Each row is a point on a landscape with many peaks, with its height.
A climber steps from a point to the highest of its 2 nearest points, and stops where none of them is higher. Distance is the straight distance between rows; heights are no part of it.
J479: [130 111 100 141 179 142 148 133 131 115 126 165 146  98 116 164 139  92
  83 138 146 131 109 143 184 149 154]  h=2.45
J126: [ 90  76  99 202 105 140 121 103 197 154  71 103 139 163 147 160 161 137
 165 135 142 146 169 107 122 174 147]  h=2.82
J87: [ 84 112 134 137 117 141 131 142 191 169  92 113 107  96 171  95 180 115
  94 150 219 153 151  88 114 182 125]  h=0.65
J941: [120 142 191 162 132  79 121 110 105 159 154 107 111 110 100 123 134 161
 103 128 163 117 156 136 111  94 140]  h=5.16
J152: [175 129  48  83 115 194 160 171  71  63  91 152 178 172 124  97 136 113
 170 146  81  96 111 154 145 111 111]  h=0.68
J946: [140 153 142 149 121 144 155 105 136 144  97 119 161 135 148 139 144 180
 130 120 144 118 142 114 141 131 149]  h=5.41
J418: [181 185  87  82 134 106 127 146  91  88 130 161 172 144 154 159  92  79
  92 127 128 161 127 157 134 186 112]  h=1.13
J510: [103 104  86 133 152 167 144 123 174  98 102 167 138 111 140 157 148  92
 110 142 134 135 124 128 178 162 170]  h=2.04
J677: [188 189  96  74 107 112 142 136  68  47 142 173 156 163 137 126  95  92
 108 133  96 147 138 171 129 176 104]  h=0.74
J279: [140 129 103 134 101 141 118 114 163 164 116 118 155 146 163 175 118 170
 149 116  89 131  97 122 140 114 145]  h=4.20
J544: [109 117 123 206 107  67 135  99 140 165 128  58 107 170 118 154 155 170
 130  88 139 109 170 126  90  80 158]  h=5.50
J233: [136 129  99 100 156 179 128 163 185 155  95 167 103  94 185 105 169  75
  66 158 179 127  80  97 148 152 143]  h=3.22
J91: [103 123 179 120 144 111 107 118 128 130 207 132  65  97  90  71  96 131
 149 137 140 144 140 116  99  92 106]  h=5.28
J810: [ 71  79 107 102 105 162 141 137 168 105 117 130 123 112 145 125 119 112
 149 103 115 169 132 102 138 157 126]  h=1.23
J819: [178 148  92  88  94 171 146 140 100  77  85 140 177 149 146 113 122 142
 162 132  77 106 116 139 162 132 129]  h=0.53
J642: [ 71  66 105 133 100 174 144 128 186 127  71 133 126 117 153 107 142 106
 154 103 136 150 166  98 146 176 150]  h=1.04
J940: [162 163 113 131 140 147 120 117 142 161 112 151 161 137 165 191 100 138
 142 133 119 134 109 129 139 136 125]  h=3.41
J199: [158 121  75 100 165 135 147 146  97  96 128 168 156 140 119 161 145  73
 115 129 115 117 123 180 147 128 117]  h=5.07
J532: [108 118 158 185 134  75  93 104 107 147 148  65  94 132 111 103 156 162
 125 117 195 118 161 133  96  89 133]  h=5.38
J519: [139 152 125 137  65  86 137 100 138 167 107  82 140 146 138 115 114 197
 168 117  80 118 124 119  94  90 130]  h=6.16
J965: [147 139  55  81 149 181 119 145 174 117  86 173 143 162 201 158 143  92
 144 163 120 144  98 139 147 151 128]  h=1.49
J685: [ 67  77 137 175 135 138 128 117 176 159  97 110 106 103 147 117 164 114
  97 128 206 151 172 115 130 180 139]  h=0.77
J688: [149 134 109  81 167 109 148 154  70 109 151 165 128 133  80 157 132  62
 107 153 104  89 112 199 123 116  99]  h=6.05
J561: [ 84  79 142 105  87 135 117 131 136 123 144  97 108 115  86  81  81 124
 190 121  89 158 109 107 116 110  87]  h=5.04
J627: [123 109 147 155  99 110 116 111 136 175 155  95 112 122 114 138 134 169
 129  96 101 105 132 144 136  65 156]  h=6.49
J102: [113 114 123 107 133 176 140 143 179 136 113 146 111  89 179 110 158 104
 108 131 157 135 123 105 140 150 140]  h=3.96
J981: [154 167 185 119  97 105 143 111  93 139 121 138 133 113 107 107 134 145
 119 145  82  77 140 142 116 121 126]  h=5.12
J638: [102 127 140  95 140 113 152 133 135 119 136 108 107  93 150  94 150 134
  74 144 193 174 135  80  77 191 119]  h=1.92
J977: [128 143 132 151 134  97 129 111 119 101 113 173 168 129 109 189  95 112
 125 127 113 141 141 135 178 146 168]  h=1.28
J369: [167 146 162 122 159 116 109 119  89 157 154 140 112  98 118 137 132  99
  94 129 121 104 100 165 137  79 113]  h=5.11
J458: [165 171  94 114 126 138 115 116 123 105 115 167 188 160 180 192  89 124
 150 148 114 149 132 141 162 153 133]  h=2.55
J888: [ 99 118 136 178 118  98 122 102 138 114  94  61 122 172 142 142 142 149
 195 114 162 154 172 115  61 170  94]  h=4.44
J210: [ 93 133 154 186 150  80 118  97 124 153 132  72 115 137 130 141 143 153
 137 116 200 152 150 108  99 128 114]  h=5.06
J304: [ 94  67 174 141 117 152 122 145 135 126 162 112 106 104  94 126 147 139
 128 118 119 113 118 144 165  89 149]  h=6.06
J834: [ 93 148 178 150 158  68 116 122 114 105 144 150 102 136  51 145  80 133
 142 123 151 127 169 100 120 106 148]  h=4.91
J594: [101  70 107 133 104 141 100 124 147 137 121 119 134 128 119 146 117 138
 160 102  92 138 103 120 154  94 146]  h=5.49
J63: [ 95 108 111 142 121 144 138 117 180 107 115 146 150 126 152 160 122 116
 146 131 127 171 146 108 152 168 152]  h=1.57
J988: [119 148 191 129 124  94 143 154 117  77 201 134  76 104  50  78 103 115
 137 149 128 116 139 119  92 126 129]  h=4.21
J379: [ 95 141 174 146 101  96 155 125 114  89 134 123 146 121  74 141 103 136
 144 121 106 123 180 124 139 148 143]  h=4.22
J19: [ 96 120 181 161 136  90  92 114 135 142 141 130  90 139  68 136  89 146
 158 102 127 120 154 121 117  79 136]  h=5.09
J351: [145 129 156 165 110 124 138 113 134 182 147  95 124 117 157 125 167 187
  94 115 146 102 129 130 139  85 165]  h=6.01
J294: [142 164 190 117 156  69 133 134  91 109 181 154  79  86  75  86  97  98
 106 155 145 113 124 125  99 120 113]  h=4.02
J259: [116 113 125  68 133 127 163 150 135  80 147 137 119  86 143  96 147 121
  59 133 145 173 119  88  93 185 145]  h=1.55
J362: [176 125 109 154 147 189 121 136 126 175 123 126 126 107 155 142 164 145
  83 129 138  84  99 151 162  73 162]  h=5.08
J345: [157 175 159  99 173  78 133 131  94 130 154 149 110  94 115 114  94  95
  96 144 143 119 101 146 106 131  94]  h=3.72
J955: [157  97 131 118 143 179 137 139 111 139 140 133 130  98 132 140 162 133
 112 129 102  85 103 155 175  77 144]  h=5.56
J842: [ 99 129 148 144  93  88  76 114 140 140 129 123  93 151  72 128  81 154
 172 113  89 115 123 107 128  55 125]  h=5.29
J874: [148 148 160 122 160 124 109 121 119 184 154 117 123 104 163 137 126 150
 102 128 155 126 101 148 125  95 115]  h=4.67
J85: [148 141 134 125 174 108 123 146 102 151 139 139 128  89 129 146 118 107
  68 133 157 140  89 128 161 137 111]  h=3.29
J562: [139 175 187 121 121  82 123 124  88 111 140 168 122 110  77 130 107 101
 130 139  92  86 126 142 128 120 121]  h=4.76
J766: [109 128 148 152  75  48 101  99 129 170 131  92  99 176  84 117  96 176
 155  97  83 111 140 105 101  51 146]  h=5.57
J18: [171 148  44  99 152 175 168 155  77  74 108 175 169 146 131 131 147  93
 107 125 113 101 133 168 142 144 122]  h=4.27
J724: [ 86  79 180 141 129 127  93 120 124 143 190  93  69 116  94  51 118 160
 159 121 146 138 145 131 105  85  93]  h=5.45
J924: [110 116 156 189 143  80 110  99 121 122 113  66 100 173 106 132 132 149
 181 104 167 137 175 113  69 117 104]  h=4.77
J150: [171 151 118  80 180 112 133 137  94 121 164 136 105 110 128 126 129  79
  83 142 129 134  77 164 107 134  84]  h=3.31
J268: [ 82 100 142 112  91 112 134 156 129  75 163 115 112 124  50  80  70 120
 180 132  89 154 125  94 109 132 103]  h=4.72
J253: [136 141 184 118  77 115 125 130 105 103 161 121 107  98  59  85 119 121
 156 165  61  78 114 136 128 110 119]  h=6.82
J871: [159 157  86 110 100 136 139 127 116  72 115 153 182 165 139 168  97 115
 154 138  74 144 150 146 191 140 130]  h=1.90
J170: [139 119  97  59 155 158 160 156 130  82 139 152 127 101 153 110 157  95
  65 135 133 141 101 112 129 169 148]  h=1.15
J477: [ 64  79 167 123 150 126  93 140 135 116 198 132  56 104 109  87 105 111
 129 117 179 160 132 112 111 118 112]  h=5.10
J373: [ 94  80 107 194 115 103 128  95 145 147 106  62 131 157 136 157 167 175
 156  96 131 128 175 119 100 124 148]  h=5.01
J996: [167 128 103  72 160 121 161 161  84  64 156 159 130 106 104 111 144 101
  54 132 132 142 103 141 111 172 136]  h=0.81
J130: [ 62  40 166 162 105 154 108 128 143 138 147  88  88 122 117  96 145 138
 126 103 139 140 142 131 147 104 128]  h=5.81
J391: [ 88  81 155 138  99 124 102 107 124 151 156  75  84 127  94  45  91 157
 197 130 117 142 133  99 101  97  82]  h=5.30
J386: [151 127  41  89 146 206 153 158 120  76  78 169 172 182 163 121 144 115
 168 149 100 104 111 144 157 117 121]  h=0.83
J934: [ 90 124 117 175  93 106 119 106 163 126  89  79 172 184 157 165 135 170
 196 129 133 168 163  88  91 173 116]  h=3.91
J880: [167 180 122 160 118 141 176 121 114 128  73 139 182 149 143 130 135 176
 125 126 117  79 153 119 138 146 171]  h=6.63
J922: [ 94 109 158 106 113 117 126 175 139  68 199 125  70 130  28  76  95 113
 161 148 104 122 108 108  98 134 123]  h=4.43
J58: [187 162 109 113 145 144 118 125  95 157 119 156 142 134 147 171 127 105
 125 122 102 105 114 163 137 114 121]  h=6.48
J933: [192 187  83 112 113 168 132 138  88 111  87 163 186 166 173 143 105 131
 152 125  93  99 133 150 137 143 117]  h=0.34
J900: [162 172 103 124 146 102 134 134 103 107 118 174 189 132 127 182  95  92
  97 128 124 140 140 143 169 174 149]  h=1.71
J264: [135 128 138 173 117  88 111 104 132 178 160  60 117 139 161 125 177 185
 110 116 185 111 143 138  89  79 151]  h=5.46
J675: [173 139 111 103 173 122 118 134  70 157 138 165 108 119 115 153 153  70
 109 138 111  94  97 199 119  86  87]  h=5.47
J321: [ 92  86 106 158  86 132  93 110 183 173 109 108 143 157 151 170 105 156
 157 103  92 151 118 122 144 113 160]  h=4.87
J297: [167 164 155 125 103 151 169 119  95 123  98 125 161 114 122 107 142 168
 125 119  98  68 155 131 133 129 138]  h=5.58
J681: [175 183  40 111 155 195 156 180  89  56 102 187 188 183 163 119 133  96
 110 127 139 128 135 136 141 169 125]  h=3.48
J894: [120 142 125  97 152 113 145 149 136 140 116 121 129  91 163 111 134 123
  58 144 186 161 106  76 137 189 110]  h=2.32
J995: [ 67  66 168 161 125 123  87 116 123 165 150  80  86 153 117  87 130 154
 134 105 171 145 167 134 110  91 115]  h=5.61
J187: [115 155 198 128 103  91 120 114 109 124 155 114  99 115  83  76 109 150
 180 137  97  92 140 119 102  98 118]  h=6.43
J903: [148 135  98 142 175 134 124 144 144 156 114 148 133  96 155 163 146 104
  62 147 172 135  87 113 179 154 133]  h=2.89
J646: [162 144  98  92 183 144 124 134 130 144 128 155 129 120 166 152 137  85
  99 147 155 134  69 150 120 146  93]  h=2.69
J286: [ 77  77 116 173 115 181 148 116 199 144  72 121 119 118 150 116 176 125
 122 124 167 129 178 104 135 166 172]  h=0.89
J742: [ 97 135 108 171 106 140 115 109 204 143  88 113 175 186 159 174 147 137
 164 151 150 162 158  85 113 192 132]  h=3.30
J365: [152 149  86  98 173 190 122 152 158 144  91 165 152 139 181 156 148  91
 105 147 148 120  90 124 132 155 115]  h=2.03
J162: [164 135  64 116 154 210 128 146 150 126  86 160 162 164 186 141 145 122
 155 142 100 101  83 124 150 115 131]  h=1.07
J647: [123 156 161 126  93  96 146  96 112 137 118 101 128 126 107 102 106 175
 192 131  85 123 146 109  89 119 109]  h=5.89
J447: [144 138 147 116 126 151 104 113 142 181 147  99 118 107 177 122 128 162
 152 124 118 133  92 141 118  88 101]  h=4.85
J236: [190 206 116  83 101 136 139 122  89  82 107 164 177 152 151 117  96 119
 146 140  96 133 146 155 130 172  99]  h=0.48
J334: [ 56  81 156 124 154 132  94 134 156 146 160 145  68 100 137 116 127  68
  98 115 168 168 133 115 121 121 120]  h=4.88
J893: [115 107 178 112 100 144 148 153 119 108 162 120 116  98  65 106 132 128
 140 136  90  98 110 162 154  94 119]  h=6.42
J639: [147 153 149 123  95 119  94  90 139 184 135 105 128 134 152 121  89 182
 185 115  84 130 106 124 102  89 108]  h=5.40
J655: [194 142  88 122 167 181 126 147 109 160 109 142 137 114 159 155 154 114
  95 130 142  84 100 156 151 101 118]  h=5.48
J273: [119 133 139 172  85  61 126  99 142 190 149  85 117 166 127 130 120 179
 117  89 112 102 132 132  99  67 165]  h=6.02
J830: [121 163 170 118 140  87 133 131  99  88 157 151 128 125  70 138  84 125
 138 132 123 131 155 132 127 133 142]  h=4.60
J245: [ 76  77 138 130 140 152 114 133 178 153 130 145  86  71 155 124 160  81
  88 124 173 156 116 126 150 135 145]  h=4.55
J852: [ 98  61  95 182  79 127  88 101 197 183  75  85 135 196 154 152 135 158
 173 122 124 168 147  88 109 155 132]  h=2.52
J972: [193 159  81  60 152 128 148 158  73  50 154 160 145 149 119 111 157 108
  57 124 103 166 111 129  92 199 138]  h=0.57
J807: [162 162 104  90 174  97 135 152 109 141 123 127 124  96 154 121 107 113
  55 145 154 150  75 109 138 175  79]  h=2.85
J441: [109 127 169 153 125 119 150 109 118 145 134 100 144  99 123 139 141 163
 124 116 152 139 158 130 128 129 142]  h=4.82
J636: [129  85 117 113 107 166 138 131 126 110 125 123 144 114 101 134 147 136
 148 116  77 110 101 139 173  89 140]  h=6.04

For each start below, name the point where the climber stops.
J871: J636
J830: J627
J972: J85
J685: J85
J933: J724
J126: J532
J646: J724
J233: J724
J87: J724
